A landscape with many valleys, sampled at points; each row gives a point and its height.
A ball rolls from a point to whichever of its 2 nearest points has the largest drop for the distance, and stops where none of them is lower. Distance is the straight distance between rows; heights are no part of it.
Q_299 h=446: [ 85  79 123 112 176 131 120 136 112 146 132 153  70 123 152 171 109 170
 122 153 135 114 140 149 107  96 130 159 182 151 160  69]
Q_694 h=425: [136  84 124  68  99 135 188 121 154 150 122  96 117  75 185 149  78 145
 170 156 137  81 106 144 111 130 118 150 123 117 144  92]
Q_539 h=552: [114 122 101 155 121 123 137 172  94 200 132 184 160 155 135 135  89 221
 114 143 159 133 136 109  88 125 132 162 101 148 111 153]
Q_200 h=361: [137 102  87 125 189 116  86  92  71 173 107 142 114 146 119 137 133 217
 103 153 134 108 143 125 132  98 154 140 157 135 125 105]
Q_577 h=652: [136 141 123 140 107 147 137 117 153 177 174 143 164 109 140 181 148 157
 159 117 145  96 159  83 115 143 135 138  99 147 157 152]
Q_523 h=523: [168 174 124 127 179 143 134 102  96 158 128 139 137 115 166 148  59 148
 190 111 168 100 100 172  99 130  95 132 142 134  90 138]
Q_234 h=289: [115  88 135  79 119 144 160 138 144  81 144 102  70 131 109 103 133 106
  94 125  71 138 163 165 109 123 101 192 100 129 104  61]
Q_675 h=658: [121 138 153 113 155 143 130 102 137  87 155  94  90 100 113 120 164 122
 100 164 128 169 169 128 139  98 112 159 154 161  92 106]
Q_831 h=261: [125 104 105  72  98 124 172 108 158  69 117  82  87 119  81 107 100 146
  87 125  59 116 165  93 114 104 100 145  93 125  88  92]
Q_823 h=507: [121 165  80 158 132 120 127 161  92 146 124 144 162 176 128 139 112 126
 147 121 168 134 170 108  89 155 108 107 117 150  58 119]
Q_896 h=671: [101 148 151 155 110 142 116 117 154  86 159  99 120 107 107 128 196 101
  93 169 152 160 167  72 153 116 109 119 138 171 108 153]
Q_104 h=473: [126 140 123 156 161 160  95 118 108 123 155 105 160 126 106 120 120 142
 155 159 130 149 184  40 146 136 139  58 147 164 115 130]
Q_289 h=591: [129  58 164 130 112 115  70 128 150 162 128 143 135 150 152 106 169 157
  84 173 110 124 133 100 167 120 184 164 138 147 173 139]
Q_839 h=379: [130 136  78 144  98  98 140 169 110 120  75 123 162 161 105 125 118  77
 149  76 129 119 131 125  94 171 108  48 113  95  88 159]
Q_945 h=760: [121  77 138 105 124 126 131 131 137 156  93 146 129  86 125 115  63 156
 123 141  63 117 117 130 115 126 147 109 150 102 189 120]
Q_277 h=414: [143 134 133 165 121 165 173 142 120 185 161 142 166 125  95 124 149 173
 167 167 135 192  96  85 101 102 116 109 167 134 187 172]
Q_786 h=352: [123 148  88 154 150  68 128 159 118 118  90 150 153 167  89 101 160  71
 113  65 183 183  79 182 111 170 146 123 140  99  91 120]
Q_586 h=408: [107 139  82 149 129  90  86 145  92 119  78 130 151 160  85 103 107  71
 146  87 123 106 143 132 138 166 148  27 155  95 101 101]
Q_230 h=477: [110 144 156 153 138 143 102 122 167 117 162 196 144 107 133 148  94 176
 100 134  95 121 183  69 117 137 128 148 130 179 150 185]
Q_934 h=548: [126  76 126 112 123 141 125 166 136  68 118 113 139 179 140 111 146  42
 150  73 115 135 111 175 144 167 116 120  74 132 127 110]
Q_398 h=677: [127 133 141 127 100  93 155 136 127 174 117 120 122  68 103 126 132 120
 105 168 134 139  86 155 121 101 154 130 165  69 168 112]
Q_921 h=676: [109 142 136 134 126 134 108 121 148 106 169 127 109 172 105 178 133 115
  91  95 146 143 153  87 140 138 153 141  50 160  99 114]
Q_911 h=445: [160 165 110 166 119 141 136 120 114 203 137 154 177 128 114 117 149 131
 179 119 172 152  89 127 138 121 128 112 197 110 178 175]
Q_553 h=592: [155 149 127 113  72 130 190 154 141 124 100 126 108 167 182 152 106 147
 144 107 135 140  42 124 114 120 120 168  52  92 118 170]
Q_59 h=427: [127 133 167 154  93 126 178 187 125  62 119  96 151 119 118  54 163  48
  98 124 119 168 132 136 128 139 133 119  95  99 108 134]
Q_510 h=727: [119 136 118 126 168 125  86  95 115 161  89 146 102 117 146 151  61 190
 130 124 137 100 117 121 141 104 144  96 226 137 141 150]
Q_910 h=738: [ 96 129 144 122 115 158 172 147 142  59 131 126  82 120 106 129 106  78
 107 119  98 138 107 162 115 124  81  88  98 118 147 130]
Q_829 h=447: [143 103 100  58 112 132 210 103 126 114 134 113 114 105 157 145 141 167
 132 154 118  81 102 163 106 118  70 172  79 119 127 100]
Q_9 h=573: [170 142 111 143  63 153 165 156 130 163  80 145 151 148 178 130 128 135
 175 111 145 139  57 131 118 121 104 147 111  88 156 217]
Q_325 h=728: [125 126 163  87 120 161 191 130 141  74 134  82  80  98 143 146 133  76
 155 121  95 113 119 156 121 113  96 108 119 102 143  89]
Q_631 h=624: [145 138 154  94 109 128 176 116 186 135 159  96  96 119 146 161  83 196
 120 138 119 146 112  59  98 104 167 191 109 142 113 130]
Q_531 h=574: [101 179 131 149 167 113 134 115 115 103 185 167 162  94  70 114 175  81
 109 134 134 146 148 147 103 163  99 127 139 135 110 102]
Q_935 h=344: [141 178 130 120 125 116 166  97 157 162 151 110  94  84  96 194 109 137
 155 101 160 118  72 109 116 120 122 113 158 107 122 126]
Q_905 h=569: [124 136 145 160 132 137 101 136 128  59 125 117 140 142 150  97 176  15
 125  91 147 146 139 166 164 166 120  98 123 142 131 132]
Q_420 h=482: [114 158 130 149 121 105 142 172 122 111 137 104 128 124 109 125  97  80
 131 121 187 155 156 123 117 154 125 100 106 144  71 107]
Q_478 h=326: [162 170 161 127 123 131 131  94 127 109 146  55 138 119  99 113 154 103
 117 150 160 164 134 105 155 112 163 127  70 128  85 123]
Q_383 h=456: [ 94  70 133 131 120  95 131 174 145 137 145 110 121 122  85 120 126  93
 119 141 162 152 136 164 131 148 158 114 128 131 165  60]
Q_860 h=563: [135 131 116 117  84 118 128 128 121 134  79 112 115 124 175 119 135 180
  79 165 134 109 133 113 126  98 112 158 129 139  88 174]
Q_465 h=416: [106 168 110 107 122 135 177 133 117  92 105 163 103  85 163 154 121 108
 144 144 112  74 128 150  64 116  41 127 175 108  98 148]
Q_176 h=662: [117 124 117 143 131 135  92 114 143 164 161 131 135 155 133 183 137 173
 122 124 168 107 171  56 141 139 167 122  95 185 119 132]
Q_701 h=568: [127 110 131 131 137 134 124 162 108 161 115 171 120 150 161 136  59 180
 119 135 125 117 110 144 109 125 136 172  89 129 118 128]
Q_258 h=550: [111 124 123 180 112 115  73 139 144 151 112 162 148 158 125 105 132 100
 126 137 169 154  95 140 170 143 159  82 171 127 198 166]
Q_321 h=317: [120  87 138  79 145 141 147 137 143 100 121  85  65 152 141 106  92  91
 140 121 143 124 166 207 123 119 105 181 125 148  99  63]
Q_242 h=635: [127  76 138 114 114 133 144 118 169 186 160 171 155 113 129 175 158 168
 135 135  99 136  98  80 104 140 135 165 164 141 216 155]
Q_714 h=520: [124 167 121 160 134 130 127 116  84 168 118 161 147  80 104 104 138 192
 112 186 150 108 149 148 118  90  72 119 167 129 107 198]
Q_871 h=343: [133 141 125 127 150 113 111  98 147 121 109 111  80 150 101 141 155 116
 110  88 119 188  70 131 145 119 166 137 161 116 136 112]
Q_140 h=422: [100  82 118 124 170 132 113 141  79 119 129 159  76 161 116 144 145 127
  96 145 106 139 142 183 129 120 132 160 132 125 135  54]
Q_884 h=679: [102 106 133  90 111 123 154 129 165 123 132 126  77 112 170 193  97 170
 103 146 163  64 140 138 140  99 125 141 108 159 145 136]
Q_868 h=120: [127 108 168 134  89 162 134 142 106 108 143  98 126 137 175 133 169 135
 121 179 100  98 152 107 156  97 127 104  43 132 150 145]
Q_273 h=471: [102 112 151 140 183 131 102 136 121 162 179 180 131  83 134 152 126 160
 133 174 112 128 165 138  97 122 149 160 184 142 180  84]
Q_768 h=434: [137 133  62 151 149  97  63 107  89 164 110 143 183 170  88 103 103 118
 179 102 154 100 118 145 161 166 123  20 180 106 137 130]
Q_462 h=472: [161 182 122 162 138 157 106  90  93 186 150 140 145 111 125 167 162 142
 200 129 158  93 105 129 157  99 114  76 209 113 153 176]
Q_188 h=302: [136 148  85 128 134 130 132 105 119 152 132 139 151 119  74 149  90 157
 135 101 154  98 101 135 127 136  84  65 100 132 127 182]
Q_57 h=328: [138 123  86 132 173  85  62  97 100 160 107 157 135 166  97 106 126 161
  88 121 113 142 119 145 135 146 149 147 130 127 111  95]
Q_788 h=291: [121  88  94  80 130 103 140 134 124  93  88 111 132 116  53  81  75 123
  93 103  54 126 155 140  93 149  97 111 112 116  89  99]
Q_670 h=502: [122  79 124 150 118 130  94 139  95 130 134 145 193 132 105  60 163 118
 101 190 130 148 142 154 157 159 100 116 107 137 159 129]
Q_602 h=495: [152 191 101 158 181 144  87  83  87 174 158 140 154 118 131 148 100 152
 200 110 171  73 126 143 142 138 109  71 181 131  90 148]
Q_121 h=350: [180 109 153 129 143 145 107  87 130 174 133 140 154 152 157 139 125 148
 165 112 100 130  86 121 162 130 178 155  98 113 182 135]
Q_114 h=663: [139  91 152 112 117 104 121 131 128 145 120  94 113  98 146 103 160 115
 128 146 112 143 127 139 136 114 182 177 163  97 152  70]
Q_470 h=316: [144 133 152 164 147 133  54  94 122 150 152 155 149 180 148 129 134 121
 139 119 122 139 122 125 184 141 201 143  98 145 164 120]
Q_142 h=346: [121  83  97  83 158 135 158  95 136  91 105  98 114 103 108 102 125 132
 136 129  91 133 114 149 114 137  60  88 182 144 137 111]
Q_547 h=544: [128 202 119 186 114 115 137 145 112 157 175 166 199  97  69  94 165  99
 145 123 162 145 169 113 110 153 113 112 165 119 115 149]
Q_922 h=407: [158 106 109 125 129 123 126 113 124 156 114 128 177 125 120 103 149 154
 144 101  64 149 133  81 113 160 148 135 123 118 118 113]
Q_641 h=426: [133  88 128 128 148 145 108 112 138 113 145 151 159 152  96 108 117 169
 123 108  45 173 116  57 125 155 131 121 100 153 144 129]
Q_974 h=517: [129 194  98 187 134 131  97  96  84 171 159 172 183 132  61 124 155 152
 155 123 140 118 175  81 128 129 112  78 177 119 128 171]
Q_418 h=406: [166  87 127  80  97 116 150 103 174 158 110  58 127  98 156 120 104 139
 152 124 142 128 102 105 139 129 153 129 134 137 141 119]
Q_283 h=637: [122  78 152 102 135 126 132 145 160 123 153 126  80 131 134 141 117 212
  88 158  66 143 141  33 102 100 166 215 120 146 132 105]
Q_82 h=750: [ 90 110 114  96 121 131 181 157 128  83  91 123  68 124  96 136  58 152
  96 143 105 129  91 161  99  91  75  96 113 109 147 132]
Q_676 h=645: [ 87 151 125 123 170 149 128 114 115  81 148 123  62 106 120 164 153 142
 119 151 134 116 166 143 132  96  63 107 189 176  95 116]
Q_522 h=708: [125 125 168 121  85 120 173 176 169  93 136 155 121 120 173 128 138 103
 127 115  79 138 132 115 107 145 146 182 104 114 122 105]
Q_466 h=612: [103 117 112 137 155 122 122 143  89  74 127 137 161 125 101 103 129  54
 141 131 126  98 158 184 104 164  59  51 142 146 110 127]
Q_335 h=329: [137 137 120 163 143 146 135 167  57 157 134 198 180 156 119  93 122 135
 146 147 112 141 115 182  95 135 113 137  96  91 151 125]
Q_554 h=382: [142 151 129 145 147 120  81 121  87 189 117 126 146 119 161 130 143 177
 147 177 149 113 153 118 139  91 171 124 174 124 131 118]
Q_718 h=369: [119  68 119 106 128 123 139 125 155 114 123 112 129 113 104  96 175 131
 122 132  92 187  96 102 110 144 104 113 189 135 169 110]
Q_159 h=163: [120  92 167 110 135 158 121 145 114 127 150  72  91 141 164 169 152 153
 128 174 107 102 182 100 153  82 174 140  75 141 142  79]
Q_22 h=630: [122 148 105 163 141 141 116 119  78 138 145 158 179 113 112  88 166 104
 158 165 142  91 143 165 130 147  63  71 175 134 131 158]
Q_169 h=693: [112 118 164 141  85 120 117 152 173 112 167 155 123 134 146 150 188 116
  92 120 118 133 147 101 142 140 159 191  69 140 133 124]
Q_421 h=696: [127 180 135 121  63 106 179 149 146 139 117 146 109  85 164 163  93 145
 117 155 141  88 121 131  86 104 135 168 123  82 110 139]
Q_606 h=194: [117  81 139 113 153 165 124 118 110 136 177  54 118 140 128 166 132 159
 151 168 157  98 166  97 163 106 135  92  91 182 132  95]
Q_666 h=609: [166 169 157 119  99 127 174 141 163 159 147 128 125 142 187 145  79 172
 147 121 130 141  83  87  97 130 160 198  87 111 119 158]
Q_576 h=751: [121  79 109 100 135 144 126 124  97 142  69 150 142 118 154 133  58 146
 151 119  89  65 108 168 128 130  97  85 126 111 155 136]
Q_74 h=386: [120 172 128  95 189 130 130  93 112  85 151  92  81 133 108 143 100 101
 144 101 153  82 159 179 114 123  77 132 133 161  35  93]
Q_533 h=631: [123 109 147  91  97  91 115 137 176 114  98  87  67 133 148 100  93 124
  87 133 161 140 147 135 152 106 156 186 140 162  94 106]
Q_993 h=412: [131 150 115  90 139  95 105  88 139 114 140  87  92 122  95 162 104  97
 118  73 150  80 166 152 141 133 141 131 112 135  76  88]
Q_19 h=680: [134 168 148 112  93 136 170 109 151 126 142 137 102  92 176 189 171 171
 109 152 114  78 112 118 115  87 119 198 103  92 134 149]
Q_705 h=648: [125  88 127  99 170 127 129 113 149 144 161 110  77 131 105 154  96 179
 109 119  83 142 145  85 112 108 179 185 101 136 131  50]
Q_558 h=449: [119 121 158 122 135 139 107 103 183 101 164 138 139 110  99 134 124 163
  81 125  72 153 147  51 128 150 145 161 101 167 135 146]
Q_648 h=358: [144 142 170 159 100 126 130 155 135 120 127  62 165 113 109  73 107  92
 127 148 160 183 137  68 162 141 174 103  71 127 110 142]
Q_614 h=650: [100  56 123 121 100 126 144 158 172 140 126 177 130 148 133 147 126 170
 111 125 100 152  79  99 108 140 111 152 116 135 182 156]
Q_63 h=256: [135 133 115 123 143 124 125 111 111 139 145  68 109 124  70 143  97 141
 136 122 161 128 108 122 153 115 119  58 113 141 103 117]
Q_87 h=60: [145 144 167 147 139 183 115 140  66 126 131 131 147 133 185 114 146 139
 151 184 107 122 160 142 141  89 123 108 106 125 141 155]
Q_17 h=292: [128 114  90 128 154  81 112 147 131  85  98 151 160 155  73  63 121  95
 104  70 125 174  96 172 105 184 127 150 121 130  81 111]
Q_594 h=546: [123 145 119 111 135 123 142 113 108 139  99 139  83  92 149 141 130 210
  88 177 137  90 116 133 114  66  93 151 173 119 120 164]
Q_391 h=462: [143  89  95  44 128 152 187  94 140 103 115  80  57 166 139 142  93 177
 118 133 145  87 101 170 138  81  74 175  67 141 107 113]
Q_953 h=481: [115 100 150 143 113 134 135 146 123 141 161 136 159 101 118 121 179 102
 124 172 157 130 145 162 139 147 134 124 125 144 172  99]
Q_568 h=514: [131 158 100 166  87  93 112 138 137 151 107 130 136 147 122 117 143  98
 116 125 217 151  69 164 152 123 106  73 155 122 140 204]
Q_849 h=436: [126 133 117  61 120 124 147  98 138  97 109  78  63 141  96 161  72 104
 102  80 103  60 151 166 130 103 127 148  59 107  91  96]
Q_356 h=453: [107 121 157 128 123 123 170 172 138  65 139  84 118 144 101  79 142  58
 112 119 147 179 149 158 121 151 128 148  96 135  82  75]
Q_235 h=604: [139  87 168 142 102 132  97 146 124 201 160 151 164 119 139 115 142 178
 110 189 102 104 175  82 136 102 186 161 111 126 182 143]
Q_758 h=691: [148 140 170 139 121 155 141 146 155 103 152  89 187  88 165  77 142 123
 171 162 105 179 185  54 123 143 141 133 138 147 111 146]
Q_946 h=547: [135 128  97  85 178 131 141 106 110 152 120 128 109 130 122 148  57 170
 137 110 142 130  80 165  98 126 120 155 105 131 103 103]
Q_619 h=383: [118 124 132 135 159 124 128 152  90 135 115 180 113 159 124 134 120  89
 120 116 117 147  73 196 105 131 122 160 121  98 139  98]
Q_300 h=431: [102  86 132 119  94  81 151 171 145 122 116  79  97 131  60 130 158 103
  78 144 148 182  96 139 137 113 148 113 118 101 154  85]
Q_684 h=320: [115  87 104 101 154 138 117 118 150  74 117 114 131 121  77 103  82  98
 127  83  76 146 142 117 128 167  93  80 132 158 125 100]
Q_889 h=409: [118  84 114 103  64  87 167 155 142 134 111  88 104 131  87 113 155 161
  84 148 109 162 109  99 119 112 122 145  93 102 121 105]
Q_939 h=575: [116  84 133 139 117 109  68 119 136 174 114 174 139 129 155 135 147 125
 122 145 120 111 118 139 157 124 167 112 181 121 207 134]
Q_395 h=353: [101 136 128  99 199 144 132 125 124  95 147 145  71 116 136 159  92  88
 141 111 130  96 170 192  91 126 106 159 149 160  95  75]
Q_304 h=301: [135 183 140 131 174 127 133  90 126 137 165 100  97 126  92 174 156 139
 149 105 131 174 111  97 123 114 160 109 157 115 110  85]
Q_550 h=608: [131 128 146 137 119 100  64 115 164  92 105 123 120 129 141  82 109  84
  89 119 146 148 167 122 161 152 166 146 141 164  91 141]
Q_690 h=506: [124 132 171 158  89 166 131 156 157 105 146 165 171 117 147 111  97 126
 120 133  73 127 154  74 129 144 116 117  84 138 152 192]
Q_208 h=603: [134 147 127 131 145 138  82 105 113 103 102 129 134 127 187 132 118  93
 158 112 125  70 177 150 146 139 106  85 151 151  95 142]
Q_632 h=704: [101 107 118  94 145 149 104 123 145  95  78 140  60 152 176 163  60 149
 123  98 111 107 161 121 131 112 117 134 148 177 107 130]
Q_557 h=619: [130 135 158 144 108 125 153 150 159 168 143 167 130 102 161 153 181 151
 134 155  88 155 119  77  84 102 168 172 180  96 184 136]
Q_692 h=220: [150 155 111 115 117 100 100  90 106 179  77 146 123 134 145 162 116 129
 120  99 145  68  96 170 140 118 150 128 114  83 123 155]
Q_113 h=461: [143  95 128 140 165 117 123 138 132 113 137 115 202 128 128  40 158  97
 150 106 147 182 125 129 143 187 166 148 146 125 124  61]
Q_332 h=713: [126 175 133  80  66 116 199 145 174  80 123 101  59 130 173 157  58 145
  99 135 142  85 121 131 108  90 123 184  86 100  98 115]
Q_649 h=659: [136  86 139 103 179 130  72  84 126 120 141 114  78 161 108 131  99 150
  95 120  80 130 154 134 167 107 193 188 108 143 138  73]
Q_210 h=231: [147 168 117 156 114 118  98 118 116 113  92 143 142 162 108 128 149  76
 113  72 107 113  93 149 161 128 133  77  92  84 131 186]
Q_67 h=478: [104 140  95 128 100  89 117 145 131 145 104 125  83 141 129 149 149 113
 105 128 196 130 102 163 132 121 121 117 157 127 104 124]
Q_43 h=651: [155 182 143 154 114 146 133 108 132 146 157 140 169  62 159 115 154  98
 172 153 153  78 157 174 128 123  87 112 158 122 124 188]
Q_612 h=417: [ 98  73 122  90 146 120 147 141 132 142 108 155  55 123 139 152 119 190
  66 161 111 136  80 154 102  99 121 214 150 118 161 107]
Q_520 h=450: [ 91 154 110 125 102 119 178 127 154 111 119 154 105  56 112 149  83 142
 114 146 137  80 109 134  92 127  49  97 163 122 119 173]
Q_81 h=532: [130 120 163 168  54 138 153 196 182 131 123 158 162 127 164 104  96  90
 147  93 133 141 119  92 136 149 130 119 105 122 166 198]
Q_728 h=715: [144 124 128  86 157 127 112  97 150 135  75 128  82 126 190 151  76 169
 145 101 110 136 106 107 121 116 144 152 196 147 121 126]
Q_76 h=649: [139  85 172  89 120 120 113 101 173 135 126 109  76 111 165 121 101 128
 103 154 129 130 104 157 153  93 167 196 149 143 171 114]
Q_598 h=347: [124 134  85 103 123 110 150 133 126 112  87 127 132 143  97 146  76 112
 130  79 114  79 105 154 101 154  85  89  73 107  98 156]
Q_548 h=275: [137 139 124 122 118 103 145 106 176  82 137 116 148 121 114 105 184  73
 110  51 131 151 114 116 131 172 155 161 113 130  99 107]
Q_647 h=664: [127 125 147 117  89 140 163 132 157 159 173 137 123 117 179 189 134 182
 126 158 168  74 130 107 127 105 132 169  64 149 162 160]
Q_32 h=212: [130 160 119 184 141 137  97 146  90 129 140 134 177 215 114 103 153 106
 154 125 158 198 146  92 147 151 167 100 119 125 117 106]
Q_859 h=694: [ 90 103 129  98 128 143 143 149 145  96  92 143  38 144 157 164  44 186
  76 130 118  77 149 131 136  84 122 163 107 142 136 131]
Q_313 h=601: [144 129 179 134 102 145 140 139 160 118 122 187 122 115 189 126 154 164
 128 147  42 145 110  98 108 109 136 208 150  91 174 166]
Q_21 h=432: [145  90 140 138 142 108 115 163 107 142 133 154 176 150 134  70 153 130
 126 124  82 184 125 122 107 171 165 188 100 100 114  81]
Q_6 h=493: [146 190 131 180 140 159  80 102 107 142 138 124 184 126 122 107 122 116
 183 131 122 123 182  83 161 128 144  56 154 124 136 177]
Q_380 h=270: [135 170 102 182 154 145 107 139  76 141 149 160 175 185 103  88 138 137
 135 140 148 185 113 148 131 146 117  95 105 134 129 166]
Q_350 h=281: [133 135 115 124 147  82  81 113  94 156  79 148  93 129  91 132  90 130
  91 105 119  99 127 156 133 115 175 131 130  94 123  99]
Q_639 h=385: [150 126  95 122  92  97 140 119 137 156 105 125 143 126  92 130 174 150
 108 107 122 152  98 100 122 137 126 130 109 109 117 146]
Q_434 h=150: [145 153 119 138 111 122 113 127  84 138  80 137 120 161 165 135 148  78
 128 117 152  88  92 204 141 112 102  96 111  88 120 172]
Q_464 h=294: [158 154 147 150 121 138 120  96 126 141 137  80 134 112 119 119 158 112
 137 145 162 148  97 134 173 116 139  84 122 123 134 148]
Q_286 h=354: [128 147 131 138 162 127  85 127  77 136 139  95 114 134 131 150 155 119
 149 158 142 116 185 127 132 109 159 102 168 130  95  59]
Q_959 h=380: [156 141 144  95 108 108 153  99 155 161 133  69 102 102 118 171  75 128
 149 107 151 101  78 132 142 117 165 131  79 101 133 117]
Q_317 h=596: [ 84 127  83 133 166 114 114 127 101 110 147 157 139 129  65 129 133 106
 123 114 136 105 152 159 105 178  82  87 146 145 114  82]
Q_832 h=531: [131 168 101 164  96 129 159 174 113 183 128 168 156 159 160 131 120 158
 147 119 174 166 129 112  74 133 118 157 128 126  91 173]
Q_198 h=219: [135  79 161  85 136 153 121 102 165 105 174  38 135 109 122 116 127 139
 127 176 144 132 172  69 162 117 138 129 103 201 135 108]
Q_904 h=588: [150 143 141 132 133 144  89 127 147  67 126  91 138 129 175 106 136  65
 137 118 139 121 180 120 149 146 122 114 121 171  68 144]
Q_475 h=139: [125 135 166 154 161 186 103 126  85  63 148 124 124 159 153 127 122  80
 133 168 118 127 139 156 159 116 108  84  77 163 137 140]
Q_528 h=208: [121 139 117 142 138  95  98 133 151  98 146 166 184 123  66  91 153  67
  99  65 128 140 140 133 145 202 151 153  90 123 103 109]
Q_31 h=720: [139 120 151  98 112 129 209 151 161  73 133  90 113 107 160 118 165  74
 158  96 105 158  98 132  97 135 133 158 122  91 131  74]
Q_512 h=444: [ 98 135 103 131 107 106 136 137 167 103  89 133  95 124 148 158 162  54
 145  80 162 126  98 163 128 155 116 106 191 119 135 134]
Q_769 h=581: [143 133 156 126  85 118 113 115 147 112  91 133 125  95 162 114 175 161
  92 148  65 123 143  78 133 100 145 162 145 100 122 163]
Q_52 h=740: [111 116 108 112 152 129 108  86 106 135  97 132  98  95 106 153  88 156
 118 118 121  54 106 181 161 103 106  65 169 129 159 150]
Q_687 h=617: [113 128  99 126 157 148 105 124  70 130  96 131 115 148 173 174 131 148
 142 124 129  44 173 136 138 106  99  79 144 132 105 125]
Q_617 h=388: [131 114 124 103 152 111 115 120 130 151  90 143  60 164 140 151 120 169
  96 133 135 172  48 145 126  97 153 196 163 103 153 121]
Q_892 h=525: [143  94 135 142 119 145 113 158 104  98 136 154 189 154 130  67 174  78
 126 126  94 122 120 178 133 167 102 140  59 119 135 144]
Q_46 h=342: [155 166 129 194 116 133 112 126  99 118 109 158 198 148 132  53 189  66
 146 109 118 157 139 147 158 145 136 112 151  93 149 170]
Q_290 h=222: [112 141 130 103 182 152 138 106  98 118 184  54  81 141  69 173 120 160
 130 136 156 131 150 106 151  94 118  96  99 167  91  77]
Q_368 h=549: [154 130 114 171  60 132 142 162 155 147 101 132 175 138 159  91 144  84
 154 106 184 153  94 128 147 143 108 109 134 115 172 240]
Q_546 h=455: [121 107  96 140 157 123  77  92 102 150 120 116 166 143  97 117 107 160
 160 141 120 116 137  88 153 137 141  48 189 142 140 104]
Q_865 h=682: [174 142 158 143 117 162 126 118 150 145 156 126 208 102 171  91 183 115
 193 123 111 139 160  84 139 147 146 149 132 137 134 166]
Q_894 h=330: [131 156 124 136 161 131 136 131  97 106 147  66 121 152 112 132 167  90
 182 115 146 180 136 102 149 140 151  77 158 119  94  48]
Q_322 h=632: [ 93 133 131 122 150 166 140 109 120  93 141 141 105 103 150 182 154 160
 123 138  94  87 166 110 117 107  95 120 133 141 114 128]
Q_16 h=488: [115 174 130 147 137 120 146 124 122 142 122 141 122  69  77 111  89 155
 117 156 139 150 103 139  95 107  91  96 186 119 112 163]
Q_487 h=387: [108 139 127  89 153 139 155 150 108  85 110 146  95 119 176 145  96 130
 133 142 107  87 151 178  63 123  85 181 145 137  83 102]
Q_455 h=405: [133 129  86 131 137 101 134 131 160 113 116 137 148 144 144 127 161  66
 146  52 201 146  62 187 131 190 117 130 138 127 126 154]
Q_912 h=669: [163 152 153 160 116 156 148 131 163 118 169 142 206  82 165  78 167  72
 184 122 154 140 148 150 132 163 103 135 154 134 148 170]
Q_318 h=393: [118 141 158 183  81 115 143 189 120 117 115 148 164 135 131  94 195  70
 112 118 139 169 137 121 131 138 156 130 108  91 129 151]
Q_498 h=391: [138  79 150 134 120 139 147 135 135 168 149  90 171 133 105 106 174 144
 145 160 124 188  86  69 132 132 159  98 167 131 194 119]
Q_373 h=293: [145 158 106 170 111 139  91 102  91 144 110 165 194 152 108 105 189  98
 127 113  99 115 141 127 154 131 112  87 104  95 150 199]
Q_346 h=267: [125 174 131 184 137 127  85 121 124 147 158 150 165 186 112 153 151  96
 143  81 161 159 122 104 162 161 203 111 106 119 150 104]

Where does a ball stop that starts at each point below?
Q_553: Q_639
Q_539: Q_434
Q_946: Q_831
Q_242: Q_395
Q_905: Q_639
Q_576: Q_577

Call two points neighbours if one is among the 2 nearest of the other. Go from one point of each pair to the other, from neighbour to neighbour, staying as low as possible. Name the highest point that can't be avoided.
Q_395 / Q_434: Q_391
Q_32 / Q_434: Q_299
Q_434 / Q_304: Q_554
Q_639 / Q_32: Q_922
